Each row is a point on a landscape with many peaks, with its height.
A climber steps from a point to the highest of its 2 nearest points, and stops where none of them is higher. Distance is the straight distance between rows; heights are no part of it.
q_807: [-36 -28  -5 -17 -31   6  24 -30  23  24  -2 -11   1  12 -12  24 -23  11
  -2  33 -18  -1 -34  17 -24 -10 -31  -7  21 -36 -13  -3  21 -30 -17 -10
   8  -3]  (h 6.71)
q_188: [  3 -16   1   5  -1   8  14 -23  23   2  23  20  -6  38   4  13   2   5
  20  36 -11  10 -14 -11 -12   9  -9  -2  13 -22 -30 -22  14   0  -2   2
   1  15]  (h 0.80)
q_821: [  3 -20 -10  -3  -6   3  32 -14  30 -14  32 -12 -28  45 -14 -14  25 -23
   3  13 -15  -4  -2   8   0  13 -30  -7  17 -20  -2 -13  54  -7  12 -10
   6 -15]  (h 0.93)
q_418: [ 41 -31  -7  23  -6 -28 -26  12 -39 -16  21   2 -25 -11   3 -41  22 -19
  -8  15  -5 -29   2 -31  -5 -30  14  -5  -8  -8  15  -7  20   6 -15   7
   4  -7]  (h 2.96)
q_624: [-11 -25  -7  -8  -7  15 -11 -17 -15   6 -54  37  38 -22 -21  19 -17  -2
 -41 -18  19  47  16  35  -7   0  -1   6  -5  23  17   1  22  -2  10 -20
  20 -11]  (h 0.94)
q_386: [ 11   7  14 -15   8   5   5 -13  -6  -7 -15  25  23  30 -15   1  10   0
  -6 -20  32   5  -9  29  14  55  17 -11   5  31  17   6   6  15  28 -32
  19  -7]  (h 5.16)
q_15: [ 24  23   8  10  27 -10  -3  16  10  18 -10  -7 -28  16  17 -20  22  -2
   0 -48  13  33  20  22  20  11  34   5  32  12   0  15 -12   2  19 -11
 -10  -4]  (h 4.76)
q_307: [ 16 -20  -8  -2  19   0  18 -18  12  -1  41  27 -19  13   2  19 -23   6
  -2  23 -13  16 -25  -8  -5  26   8   6  23  -6 -23 -22  30 -15  14  -8
  -3   2]  (h 0.77)
q_424: [ 36 -34 -15  -3 -18  -3  17  -3  -2 -13  38   9 -10 -30   7  10   1 -18
 -29  17   5  14   5 -17 -18 -23  -7  27 -27  19  -5   6  -4 -27 -13  23
   6   3]  (h 4.64)
q_223: [ 16   0  34   1   6  18  -3 -22  18  -8  22  28  35  41  17 -21  -5  30
  31  27   7  -6  -2 -20  -8  26  22  -6  -5 -10 -32 -48 -27  22  13  20
   9  26]  (h 0.67)
q_773: [  7 -34 -28   7 -10   6  18 -17  12   0  -1   5 -21  -3 -26   7  22 -34
 -30 -13 -16  34  32  39   1 -14 -16  10 -15  22  16   9  32 -15   4 -13
   5 -12]  (h 6.88)
q_999: [  3  46  25  20  42  -6 -21   7   5   3  14  28   1   5   2 -26 -34  27
  52  10   3  -9  -6 -27  21  26  20 -24  19  -8   0 -29 -35  -2  -2  24
  -9  -2]  (h 5.66)
q_702: [-22 -14  -1   3   3   4  -7   4 -18  15 -17  15   7   6 -12   8  -3   1
 -13 -10   7  39 -10  11   1  -3   6   6  23 -11   7   2  23 -10   9 -12
   5   1]  (h 4.59)
q_202: [ -1  15  -8 -12 -16  20  18  -1  12  -2 -10 -10  11   2  -5  20  19 -17
   7 -10  -8   2  21  13  -4 -17 -16   0 -28   7   4  22   2   5  16  -2
   6  -6]  (h 7.02)
q_596: [ 14 -11  -2   9 -11  -9   7  10 -27  24  14 -14   1 -13  22   6 -16  15
  -1  19   7  12 -17 -21  -7 -14   6  24  30   2 -28 -15  -7 -30  -7  24
 -34  24]  (h 3.73)
q_311: [-11 -29 -21 -26 -14  31   7 -19   5  -1 -39  36  30 -36  -9  31 -24  -2
 -43  -7   4  55  17  27  -4 -15 -19  12 -15  17   7  10  34 -13   3  -1
   3 -20]  (h 1.01)
q_872: [ -2  16  28 -12   3  19   7 -18  24  -8  -4  30  37  47   4   1  -6  27
  23  16  11  -4  -8  -8   4  41  13 -14   0  -4 -20 -28 -16  28  30  -5
  17  17]  (h 0.63)
q_883: [ 24 -22 -10  -5 -15  -2  30 -14  18  -2  42  -4 -25  39   7  -6  14 -10
  15  42 -11 -12   0  -6 -17   4 -17  -7   9 -25 -30 -17  42  -6   4   4
   0   1]  (h 0.86)
q_610: [ 21   0 -19  27   9 -23   3  -4   6 -13  21 -37 -55 -11 -25  -5  23 -29
 -26 -22  -6 -24  23  28  14   5  10  -5 -21  12  39  19  13 -11 -15 -24
 -16 -22]  (h 6.84)
q_786: [  9 -11  -9  28  -2 -22  21  -1  -9   6  14 -24  -3 -16 -10  -4  15 -22
 -28  -3   0  -9   7  13  -9 -28  -6   5 -15  -3   6   9   6 -31 -13  -3
  -1  -3]  (h 2.68)
q_681: [ 31 -33  -1 -29   1   4   2 -10  18 -16  40  42 -16  15  16   9 -21  13
  -2  30  -4  44 -18 -25  -6  27  17   7  21   4 -37 -24  27   5  18   8
   7  17]  (h 0.73)
q_988: [-36  12  16  -5  19  30 -19 -14  22 -16  12  57   7   2  -2  11 -52  16
  18   4 -17   5  -6 -25 -17  40  21  -4  -4  -7   4 -17 -21  24   3  12
   8  -1]  (h 0.57)
q_866: [ 65   6  -3   2   2 -10  12  12  29  -6  26  -2 -19  12  32 -41  37 -23
  -3 -40  12  12  45  18  20  -6  24  11  -5  31  -6  27 -21  -6   4   4
 -12   0]  (h 5.63)
q_721: [ -9 -16  14 -35   2  -4  -1 -21 -19  14   6  14   7  -3   4  37 -48  25
 -15  31  18  -2 -32 -13 -15  47   5   9  22 -28 -17  -6   4   9   0  -6
  -2  12]  (h 1.45)
q_70: [ 16  11  12 -12 -26 -25  31 -17  -8  10  25 -49  16  16  22   0   5  15
  21  33  10 -40 -21 -18  -9  -3  -7  -4  11 -31 -41 -19 -17  -5  -8  14
 -23  19]  (h 1.73)
q_230: [-36 -22 -26 -22 -20  10  -8 -21 -18   0 -40  12  14 -49 -16  32 -33  -8
 -34  21  -5  19  19  31  -8 -12 -28   6 -20  -7  19  17  46  -5  -3 -10
   5  -8]  (h 1.12)
q_379: [ -1  -6  10  53   7  -2 -18  20 -12  18 -37  -9  21 -16   7 -38  13  25
  -4 -33  27  28  14  -5  -6 -42   9  12   1  17   3  -2 -51 -13  -9  18
   0  13]  (h 6.57)
q_878: [-10  18   9  -3  11 -20 -15  21 -29  -4 -24 -37 -19   3  -3 -18  28 -14
 -17 -22   7  -7  -5  29  23  18   3  -7  22 -19  35  12  17  12   8 -26
  17 -13]  (h 1.31)
q_470: [ 35  -9 -20  13   1 -14  15 -10  19   3  23 -10 -50   9 -13 -14  29 -27
 -13 -34  -1  10  30  41   7   2   2   3  -8  20  14   6  18 -20  10 -15
  -9 -19]  (h 7.56)
q_775: [-33  16  25 -33 -42  -9  29 -15  -2  21 -38 -47  58   3  -1   9   2  31
   2  10  10 -27 -23   2   3  -7 -27 -19  11  -3 -18  -7 -25   3  -1   0
  -6  17]  (h 2.14)
q_208: [-19 -22 -18   8  13  16 -12  -8  18   6 -29  24 -19  10 -35  19   1 -12
 -13 -37  -4  47  22  41  12  22  -2 -11   1  33  21  23  30   5  19 -34
  16 -26]  (h 6.00)
q_113: [ 15  30  -1  30  21 -31  10  -3   5 -13  32  -4 -22   9  -3 -18   7 -16
  -1  -5 -14 -62 -12   4   2  13  12  -9  -7  -4  18  -4 -11  -9 -19 -15
  -2 -14]  (h 3.62)
q_591: [ 19  37  -6 -37  -4 -10  41  -2  11 -16  12 -28   9  19  26  20  11 -19
  20  12  11 -38   6   2   7  14 -22   2 -16  -1 -16  26  -2  17  37   6
 -19 -10]  (h 4.01)
q_914: [-11  12  17  37   7   3  -3  11  -4  23 -11 -12  26  -4  12 -23   1  41
   3 -19  21  11  -5 -20  -4 -24   0  11  19  -2 -12 -34 -41 -16  -1  16
 -10  20]  (h 6.17)
q_731: [ 28  14  -2  -6  16 -31  10   0 -15 -19  39 -10 -32  15  11 -25  20 -27
  18   1  -2 -34   3  -6  12  24   4  -2   2  -6  14   0  22   5   7  -7
  -7 -10]  (h 3.45)
q_462: [ -7  19  -2 -39  -6 -23  26 -13   4   7 -18 -41 -28 -21  -3  30   7 -19
 -14   4  -5 -17 -21  33  13  16 -23  -1   3  -7  15  28  44 -14  14 -12
 -15 -20]  (h 3.07)
q_367: [ 48   1 -28  10   1   7   1  18  34 -32  33  32 -25 -25  16   3  11 -29
  -1  -7 -10  15  25 -11  -6 -29   6  15 -42  42 -10  25 -39   0 -16  25
 -13  -3]  (h 5.45)
q_959: [-33  14  13  29  28   5 -26  18   8   5 -19  14 -15  25 -19 -33   2   5
  12 -14 -10   5 -14  14  15   3   9 -19  30 -14  26  -7   9  -8  -9 -22
  15 -15]  (h 6.20)
q_6: [ -6   7  17  10  18  10 -25  23 -19  -3 -18  15   2   3   1 -19   9  -2
  18 -11   6  19  19 -15  -2  -2  21   3   0 -16  22  -3   0  25  13  10
  11   1]  (h 6.11)
q_427: [ 14  -6   9  19   6   4  13 -15 -18 -14  14  13  20  -5 -12   0   1  -7
 -16 -17   5  -6   6   8 -10  13  11   6 -32  33  10  10 -19  -6   5  -9
  14   7]  (h 0.76)
q_745: [-16 -20  -3  21  -3  15   8   0  11  16 -15  17  23   6 -15  12  -3  19
 -11  -7   2  50  -5  11  -2 -16   0  11  16   4 -19 -14  -1 -30   1   1
  -1   5]  (h 4.39)
q_884: [-10 -26 -17 -16 -13   5  10  -9  10 -11   7 -22 -24  20 -20 -20  31 -28
   7  12 -20  -6  19   0  -6  -9 -23 -12  -9 -28  17  -7  52  13   2  -6
  34 -12]  (h 1.03)
q_966: [ 61  13   0   0  17 -19   1   6  11  -9  32  -4 -49 -17  22 -18  18 -24
 -11 -39   9  15  23  23  30  22  40  13   6  41   4  24  -2 -11  13   2
 -36  -4]  (h 5.28)
q_793: [ -1 -39 -27  21 -19  10  -3  -3   5 -15   9  14  -4 -36   4  16  -4 -17
 -30  25  -5   7  20 -13 -26 -42 -18  14 -31   4  -4   3  -7 -23 -24  21
   2  10]  (h 4.42)
q_122: [ -7  35  17 -13  13 -33  -4  16  -4 -12 -11 -33 -14  26   5 -27  27 -18
  -6 -28   1 -40 -25  35  42  30  -9  -7  18  -4  33  17   6  15   5 -33
  17 -25]  (h 1.40)
q_684: [ 58 -24   4  -8 -14 -23 -12  22 -35 -12  32   6 -12  -1  17 -40  14 -10
  14   8  13 -10   2 -22  -6  -3  24   1  14   5  -1 -15  14  11  14  10
   1  -5]  (h 3.12)
q_112: [  9  44  -4 -29  -9 -22  29   7   0  -5  -4 -54 -14   2   5  19  21 -26
   6 -19   2 -31   5  26  13  18 -14  -1  -1   6   7  32  15  17  24  -9
 -12 -23]  (h 3.54)
q_408: [-33 -16  -1  -8   0  10  -1  -7  20  18  11  -4 -33  11  -2  15 -16  -1
   4  22 -35   6 -38  -1  -8  -7 -14  -7  29 -41  -4  -3  30 -19 -28  -1
  -1  -6]  (h 6.12)
q_788: [-63   4  -5  -4 -49  17  -2   1  25  20 -66 -31  33  -2 -16  12   2  16
  14   5 -14   7  -4  14   7 -40 -30 -12   5 -19 -17   6   3   0  -2  10
   1   4]  (h 2.57)
q_628: [ 53  25  16   6  26 -32  -6  27 -15   1  17  -9 -28  -3  31 -19   7 -12
   7 -31  27   1  10   7  29  20  44   5  12  16   1  19 -21  11  12   2
 -21  -8]  (h 5.01)
q_882: [-17 -23 -35  14 -11  12   1 -10  19   2 -30   0  -5  -6 -30   4  14 -21
 -11 -19 -16  26  37  53   7 -22 -15 -17 -18  29  12  28  11   4   6 -19
  16 -15]  (h 6.42)
q_168: [-52  16  21   7  23   4 -36  12  -5   3 -21  15  -6  14 -12  -1 -27  13
  -2   2 -11   9 -42   2   9  17   6  -8  37 -24  23 -11  13   1  -6 -21
  15   1]  (h 5.91)
q_650: [-32  15  -5 -36   4  23 -13   5 -10 -21 -16   6 -11   8  -6  12  -1 -22
  22   6 -19 -17  18 -18  -6  20   0 -11 -26 -20  25  10  15  53  14  -5
  14  -4]  (h 7.71)
q_516: [ -7  24  16 -17   9  12 -23  18 -23 -13 -18 -12  11  16   1 -21  15 -16
  23  -2   3 -14  13 -17   3   8  14  -9 -11 -25  20   1  -5  51  20   0
  15   2]  (h 6.65)
q_621: [ -3 -20 -14   0  -2   3 -43  37  -1   2 -21 -12 -25 -20   9  -2  14  -3
  24  33 -23 -25  18 -45  -9 -56 -18  -9 -16 -32  -3  -2  -3  33 -44  28
  -9  -7]  (h 4.72)
q_920: [-14   8   6  17  12  -6  16  -7  12  16   9   5  -4  23 -11  27 -14  29
   2   8   2   1 -48  21   8  17   2  -1  34   5 -24  -4  12 -30   4 -10
 -20   6]  (h 4.10)
q_612: [-52 -20  -9  -9   2  23 -29  16  20   4 -18   4 -37  -4  -9   4 -13  -3
  11  31 -39   0 -16 -15  -8 -29 -15  -4  12 -55  -2   1  26  -1 -44   7
   6  -5]  (h 5.64)
q_782: [ -1  46  35  31  25  -6  -5  10   4  16   4  10  14   5   9 -21 -23  39
  29 -11  20  -2 -13 -14  10   8  24  -9  22   9 -10 -29 -49  -5   8  24
 -13  17]  (h 5.84)
q_437: [-35 -19  -9  21 -11   3  -5  -9  -7  15  -4 -13  10 -29 -12  -1 -36  27
 -18   5   3  -8  -5  -8 -18 -24 -16  15  -3  -7 -13 -14 -18 -43 -37  -2
  -9  26]  (h 3.46)
q_103: [ 33   3  -1 -28   4 -17 -18  23  -8 -20  30  16 -33  20  17 -29  15 -13
  31  12  -2   0   6 -29  16  21  15  -5  13  -1   6 -12  29  24  24  10
  -4 -10]  (h 3.28)
q_474: [ 39   4  -4 -32   8  -1  30 -12  18 -20  54  20  -1  13  18  20   3  -2
   3   9   8   2  -3  -3   4  32  12  10 -14  21 -17  -5   8  16  27   7
   6   3]  (h 4.61)
q_463: [ 32  10  -9 -21  -7  14   5  24  37 -29  28  30 -18  -9  29   6  15 -18
  10   1  -6  24   3 -24   5 -24   5  15 -32  30 -24  11 -19  13   9  28
   0   9]  (h 5.19)
q_450: [-21 -18   2 -30  -9  -4  11 -38 -15  15  12  12   9 -11  -5  33 -48  11
 -37  31   3 -16 -29  -5 -23  37 -16   0  15 -31   6  -7  19  -1 -17 -15
  20  -4]  (h 1.38)
q_102: [  2  -2  13 -27  -1 -11  13 -22 -25  16  -4 -28  31   8  15  22 -31  40
  -6  36  29 -13 -34  -9  -3  34   5   7  29 -10 -29 -24 -20  -7  -2   3
  -3  24]  (h 1.53)
q_128: [ 12  20  -6  -7  23  11 -15   6  11 -10  -1  25 -22 -16   4  25  -7  -4
  12 -43   4  12  18  22  14  27  24   0 -39  43  19  33 -20  16  18 -18
   7   3]  (h 4.70)
q_394: [ 13   9 -28  30  37 -17 -18  11   3 -16  15 -14 -65  -8 -21  -5  29 -20
   3 -26 -22 -25  26  13  14  -3   2  -9 -22  11  30   7  13   7 -21 -12
  -6 -31]  (h 6.35)
q_828: [-24   5  10 -28 -15  24  -1 -18 -12 -15  -5   5  28   9 -16  18 -14  -5
  11  18  -1 -30   2 -14 -18  32  -5 -13 -24  -2  17   0  -7  39   8  -2
  25   1]  (h 6.61)
q_676: [ -7  14  -5 -31 -28  10  18 -23   2   7 -15 -13  36   1 -11  32  -7  -5
  10  19  11 -24   0   5 -14   1 -23 -18 -26  12   3  14  -3   2  11  -1
  12  -2]  (h 6.16)
q_645: [-38  14   4 -23   9   6 -22   6 -19   2  -3 -15   4 -21   7   6 -32  16
  13  12  -5 -36  -9 -33 -21   2  -9   5  -9 -24  -2  -8 -33  12 -26   7
  -3  18]  (h 4.89)
q_557: [-18   2   1  25  29  27 -21  16  23   2  -8  40 -23  28 -20 -18   0   2
  16 -21 -14  43   7   9  14   5  14  -7  21   2  12 -10  15   6   2  -6
   8  -8]  (h 6.47)
q_981: [-38  32  24 -19   3   4 -22  -3  -3   2  -1  -8   0  11  16  -2 -26  17
  13  20 -25 -46 -40 -22   4  19  -7 -15  17 -32   8   2 -24  13 -23 -11
   3   2]  (h 5.22)
q_609: [ -3  15 -25  -2  12  11   5  10  18   4 -16  12  -6 -22  -5  43  -4   1
 -10 -29   0  28  14  30  21  -3   3  18 -27  43   2  42 -10 -16   9 -10
 -10  -4]  (h 4.50)
q_868: [ 13  36  25  -1   0 -28  22  -2 -28   0   1 -45  38  13   6 -20  17  -2
   1 -13  20 -44 -18  11   2  13  -2  -6   6   1  -1  10 -19   6  10 -14
   4   3]  (h 1.62)
q_958: [ 13  -1  -2  -5  -9  -7  12 -22 -10   5  -3  17  34 -41 -20  32 -24   5
 -33 -18  18  -3  -2  19  -9  12   7   5 -33  45  11  13 -14 -21   7  -9
  -8  -3]  (h 0.81)
q_725: [ 26  -4   4  12 -29  -7  -4  22  -5  -2  18  -2  -3 -12  27  -8  10   3
  12  20  -6 -16  10 -51 -16 -48  -3  10 -10  -1 -21  -7 -19  -5 -10  34
 -26   9]  (h 4.05)
q_523: [  9  15  -8  16  17  -8   4   9   5  11 -20  -9 -14  -9  -2  11  11  -1
 -11 -38   9  31  13  37  27   6  20   6  17  30   4  37  -3 -17  14 -18
 -23  -7]  (h 4.55)
q_790: [ 12   5  14  -9 -10 -28  33 -22 -26  18   5 -51  26  -4  17  16  -3  28
 -12  14  23 -25 -32   3  -4  22   0   6  21  -1 -29 -19 -13 -20   3   5
 -20  21]  (h 1.61)
q_857: [-10 -36 -30  21 -13  16 -15  17   4   0 -13  -2 -22  -4 -17  -4  17 -23
  -4  17 -13  35  28   0  -6 -51 -14   8  -5 -25   2   2  30  -2 -10   9
   3  -4]  (h 4.74)
q_167: [-68 -16  -9 -12 -51  17 -21   1  10  29 -76 -10  50 -30 -17   7 -24  35
  -3   4   2   4 -10  18   9 -30 -35 -15   2  -5 -13   1   7 -18 -23  -4
   4  19]  (h 2.83)
q_555: [ 10  19   0  16 -16   4  24  -1  13   8 -21 -17  23  -5  11  11  12  -4
   3 -24   4  14  31  23   5 -28  -2   6 -18  21 -12  31 -30   0  16  -2
 -12  -8]  (h 7.96)
q_936: [ -4  20   7 -15  26  11  -9   5 -10 -10   3  36 -12  -2  -4   7 -13  -7
   5 -33   9  15   7  12  15  49  18   0  -3  28  31  15  -4  29  24 -14
  12  -5]  (h 4.87)
q_669: [ -5  -8   6 -13   0  17  -3  -4  -5   2 -39  14  11  22 -24   1  15  -9
 -27 -34  18  32  -4  36  13  27   4 -19  17  19  29   9  28  10  18 -41
  23 -19]  (h 5.56)
q_737: [ 46  -7  -8 -12  -8  -1  25  -1   7  -5  45  10   1  -8  17  11  14 -17
  -5   8   3  24  -2 -13  -4  -5  10  17 -20  17 -23   9  -1 -11  10  20
 -10   7]  (h 4.88)
q_767: [ 71 -12  12  -5  -5 -16 -31  46   0  -9   1  26 -16   0  31 -70  22  -5
  12 -18   8  25  15 -22  10 -39  44   4  10  19   1  -3 -19  24   5  20
   1  -4]  (h 6.54)
q_195: [-14  -2 -17  -1  17  -9 -27  14 -16  -6  -5 -19 -39  -1  -5  -3  12 -25
  -9 -16  -1  16  18  16   6   0   3   2   5 -14  29  11  25  13   3  -5
   9 -18]  (h 1.22)
q_826: [ 10   0  -4 -11 -10 -26  29 -15 -11   6   9 -29  -7 -20  -4  23   4 -20
 -21  14   5 -13  -7  26  -6   8 -14   3   3  -1   8  14  31 -24  10  -7
 -12  -1]  (h 2.78)
q_544: [-31 -29 -17 -20 -23   0   6 -28  -7  12 -10   7   5 -37 -10  27 -43 -10
 -42  30  -2  -4   9   7 -28   7 -27   8  -7 -20  11   7  36 -20 -26  -7
  11  -3]  (h 1.25)
q_447: [ 18  -9  25  12  12  -6  -4 -22 -21 -11  23  23  31  20  -1 -33  -7  11
  18  19   7 -11 -12 -19  -5  32  21   4  -4 -13  -9 -36 -24  21  -3   9
  23  19]  (h 0.70)
q_158: [ 67 -12  -2  -2  -4  -1  -1  26  33  -2  14  10 -16  20  39 -60  43 -19
   6 -27   7  43  25  -4  17 -31  26  14   8  24 -21  17 -16  12  15  22
 -10  -8]  (h 6.04)
q_355: [-17  -7  10   8 -13  32   4   5  20 -11 -12  -4  36 -13  -5  -4   8  12
   9  -4  -4 -10  18 -34 -17 -23  -7   2 -38  13 -12 -13 -47  12 -11  19
  -3  14]  (h 4.33)
q_929: [  5 -16  18 -29  -6  19  -5 -10   3  -7  16  35  16  16   6   2 -11   9
   0  22   3  37 -12 -24 -11  23  27   6   5 -17 -18 -26  10  31  13  17
  20  21]  (h 0.69)
q_744: [  5   4  16  -4 -24 -18  18  -8 -27   9  11 -45  30  -1  12 -21   8   5
  11  11  12 -36   3 -31 -13 -20  -8   4  -8 -14 -15 -24 -31  -1  -9  18
  -2  22]  (h 1.84)
q_789: [ 22   9 -34  26  35  -7 -19   9  26 -17  30  16 -59 -26   2   9   7 -18
  19  -5 -30 -21  24 -12  12 -10  -1  -9 -13  17  13   4   7  -6 -25   6
 -24 -30]  (h 5.98)
q_919: [-41  -6  -6 -12 -30   4  -7  -8 -21  30 -55 -13  46 -36 -11  11 -27  23
 -25   5  18   5 -11  21  -2 -29 -29  -5  -1  11  -1   5   9 -22 -12   0
 -11  11]  (h 3.08)
q_824: [  1  -3  -6  46  21  14  -9   9  12 -10   6   3   3   5 -18 -23  22  -1
  11  -5 -25 -26  14 -24 -16 -41 -15 -11 -15  -3   4 -11 -22  -5 -35  14
  -1  -8]  (h 3.94)
q_106: [ -2 -60 -17  43  -9  12 -19  -3   6 -10  -1  26   1 -14 -12 -20  13 -13
 -23   6 -12  41  20 -17 -18 -46  -3  14 -11   0  -9 -17   6 -15 -24   9
  13   0]  (h 4.49)
q_560: [-26  -3   2   4 -19   1  17  -4 -16  21 -21 -14  27 -25  -6  31 -29  25
 -20  -3  14 -11 -14  20  -3 -11 -16   4   5  21 -15   4  -8 -45  -8  -2
 -23  18]  (h 3.29)
q_44: [-13  13  15  20  30  18 -19  14   3   6 -16  43   6  12  -5 -16  -4  13
  15 -23   3  37   2  -2   2   9  18   5   4   0  13  -6 -24   4  18   9
   6   7]  (h 6.21)
q_902: [-53  -4 -14  -4 -12   8 -19   3 -12  11 -40  -6   2 -10 -15  15 -21   5
 -15   1  -8  11 -16  16   6 -13 -15  -3  21 -30  10  15  28 -14 -12 -11
   7  -3]  (h 4.96)
q_942: [ -7  -4 -14 -15  -7   6   4   6  16   8  -8 -26 -28  21 -14 -13  32 -34
   3 -13  -9  25  30  22  12  -8 -18  -5   8 -14  22   3  49  13  10  -8
  13 -15]  (h 1.13)
q_412: [-61 -10   3 -15   6  10 -42  -6 -21   3 -27   5  -1 -15  -9   8 -46   3
 -19  10 -14  -4 -32   1  -9  18 -16  -3  14 -37  23   8  21   4 -25 -23
  30  -3]  (h 5.46)
q_141: [-37   9   5  -1  -5  25 -23  12  -9  -8 -25 -20  17 -21   1  -1 -14  28
  15   0  -1 -22  20 -28 -16 -20  -9   1 -32  -4  -1  -9 -44  19 -15  12
  -3  26]  (h 4.58)
q_957: [-25   2  -8  29   1  17  23  -5  27  31  -8  10  15  16 -16  29 -14  32
   1  -6   1  16 -30  21  13 -12 -10   5  25  14 -21   0   6 -48  11  -9
 -30   6]  (h 4.23)
q_593: [  2  21  26  -8   3 -15  10  -4 -39 -16   3 -26  19  25   7 -30  27 -17
  -2  -3   4 -52 -14  26  14  34   4  -7   6  -8  25   8   0  25   1 -24
  27 -13]  (h 1.51)
q_594: [-35  28  14  -1 -27   6  14   9  14  13 -39 -33  36  21  -5   4  17   8
  12   0 -11  -8 -19  11   7 -18 -20 -19  16 -13 -21   7  -4   2  11  -8
  -2   1]  (h 2.35)
q_663: [-19 -36 -25   2 -12   4 -29  31  -5  -6  -7  -2 -32 -15  -5  -2  15 -10
   8  34 -25  -3  12 -27 -13 -51 -26  -3  -2 -37  -3   4  25   6 -37  16
  -2  -3]  (h 5.12)
q_261: [ 20   1  -7  20 -17 -13  11  17   5  14  25  -5 -10  -7  28   9   2   5
  18  14 -11   5  -7 -35   6 -33  -1  11  11  -8 -29  -1  -7 -24  -6  19
 -28   8]  (h 3.87)
q_233: [ 23  35  11 -16   6   2  25  -4  16 -14  27   4  10  14  28  12   4  -3
  25  -3   5 -17   2  -6   9  16   8   7 -15  14 -27  12 -24  17  33   7
 -15  -2]  (h 4.35)
q_373: [ 20 -11 -26  -1 -16 -13 -29  41 -16 -16   0 -25 -17 -34  21   6  12   4
  17  27  -8 -20  26 -52 -11 -62 -17  -3 -25 -12 -10   7  -9  19 -23  33
 -16  -3]  (h 4.37)
q_955: [ 12  -7   9   7  11   6   2 -17 -24 -12  35  31  11   7  -7  -8 -14  -3
   4   3  -2 -15  -2 -18 -13  22  16   7 -18  11   5 -17  -9  11  -3   1
  18  10]  (h 0.72)
q_304: [ 13  26  15  -2  18 -11  22  -2  -1  11   2  -9   4  20  16  18   6  18
  11   2  22  14 -25  10  17  31  13   8  36  -7 -21  -5   3  -1  27   0
 -29  -1]  (h 3.90)
q_602: [ 27   3 -28  22  20  -1 -14  16  24 -26  35  35 -45 -33   3  19   2  -3
   6   9 -24 -10  23 -31  -4 -31   1   3 -40  28   2  10 -24  -2 -27  20
 -17 -10]  (h 5.71)
q_973: [ 13  12  20 -14  14  -8  13  -1  -8  -5   0  -9   0  35  11 -12  29   1
   3   4  16   7 -15  17  16  36  13   1  39 -15   3 -14  27  12  25 -10
  -2  -8]  (h 3.81)
q_846: [ 16   8   6  29  -2   3  -4  20  17  12 -32 -24  22  -6  22 -18  25   8
   7 -41  18  24  36   7   2 -39  17  15 -11  19  -8  24 -58  10   6  21
   5   0]  (h 7.10)
q_685: [ -5 -21   4 -16   1  -9   1  -8 -34   4  -2   3  -1  -3 -11  -3  -5 -15
 -26   7   5  25 -11   5 -10  22   7  10  24 -20  10 -13  46   0   8  -7
  21  -5]  (h 4.31)
q_683: [-26  46  27   8  36   2 -14   9  -4  -1   7  13   1  12  10  -7 -28  21
  33  12   1 -30 -38 -10  11  34  15 -21  23  -9  18 -12 -26   7   1  -4
  -4  -1]  (h 5.48)
q_691: [ 21  33  12  12 -10 -14  23  -2 -21   3   7 -43  38  -4  12 -11  13   7
   3 -18  19 -34   7 -12  -8 -16  -2   6 -14  14 -16  -1 -49  -3   4  12
  -4  18]  (h 1.74)
q_733: [  4  17 -12  39  28 -15   0   6   4 -10  23  -9 -23  -4  -8 -18  12  -3
  12  -8 -35 -47  -3  -6   2 -21 -13 -21 -11 -12   8   4  -8 -19 -36  -8
  -7 -15]  (h 3.76)
q_705: [ -2 -11   2  37  10  31  -9   5  16 -14  -6   7  24  -2 -10 -17  23  11
  22 -11 -17 -21  33 -23 -17 -34 -18   0 -59  17   0 -17 -57  26 -25  21
   8   2]  (h 4.13)
q_405: [ 21 -37 -12  25  -6 -25 -14  -4 -25  -1  18  -4 -14 -20  -7 -14   7 -20
 -28  12  -6  -8   0 -19 -19 -22   3   3   3 -11  12  -6  19 -34 -19  -1
  -3   4]  (h 2.82)
q_688: [-30   8  25  -3   9  36 -17 -15  36  -8 -12  49  25  33 -10   1 -30  32
  34  15   1  11 -16 -16  -6  43  19 -16  12  -7  -9 -35 -23  31  14   1
  12  13]  (h 0.60)
q_466: [ -4 -19  -8  -7 -17   1   2 -25   7  12 -25  41  53 -22 -21  39 -27  17
 -33 -21  23  25  -8  23   4  23  -9 -12 -20  49   7   7  14 -20  11 -19
  12  -8]  (h 0.87)
q_511: [-22   8  13 -36 -30  -6  25 -18  -9  12  -1 -50  42  -3   4  12 -17  26
   4   9   6 -48 -10 -11 -21  -1 -25  -6  -4   1 -21 -10 -38   2 -11   6
   0  25]  (h 1.98)
q_203: [  0 -11   0  24  -3 -21  -3  -9 -32  18  24  -6  -5 -33   7  14 -33  16
 -29  12   2 -11 -21 -16 -10   0   1  17   1   1  -8  -9 -14 -48 -18   2
 -20  18]  (h 3.59)
q_892: [ -4  -1  16 -15  21  -6 -16  -1 -35  -7  -2   9  -5  20  -8 -15   4 -10
 -15   3  18  11 -14   0  10  40  27   0  43 -27  21 -14  31  25  11 -20
  22   1]  (h 4.04)

For each start below, name the point where the climber stops.
q_733 | q_555
q_883 | q_744
q_786 | q_555
q_872 | q_744
q_826 | q_737
q_683 | q_555
q_594 | q_663
q_624 | q_744
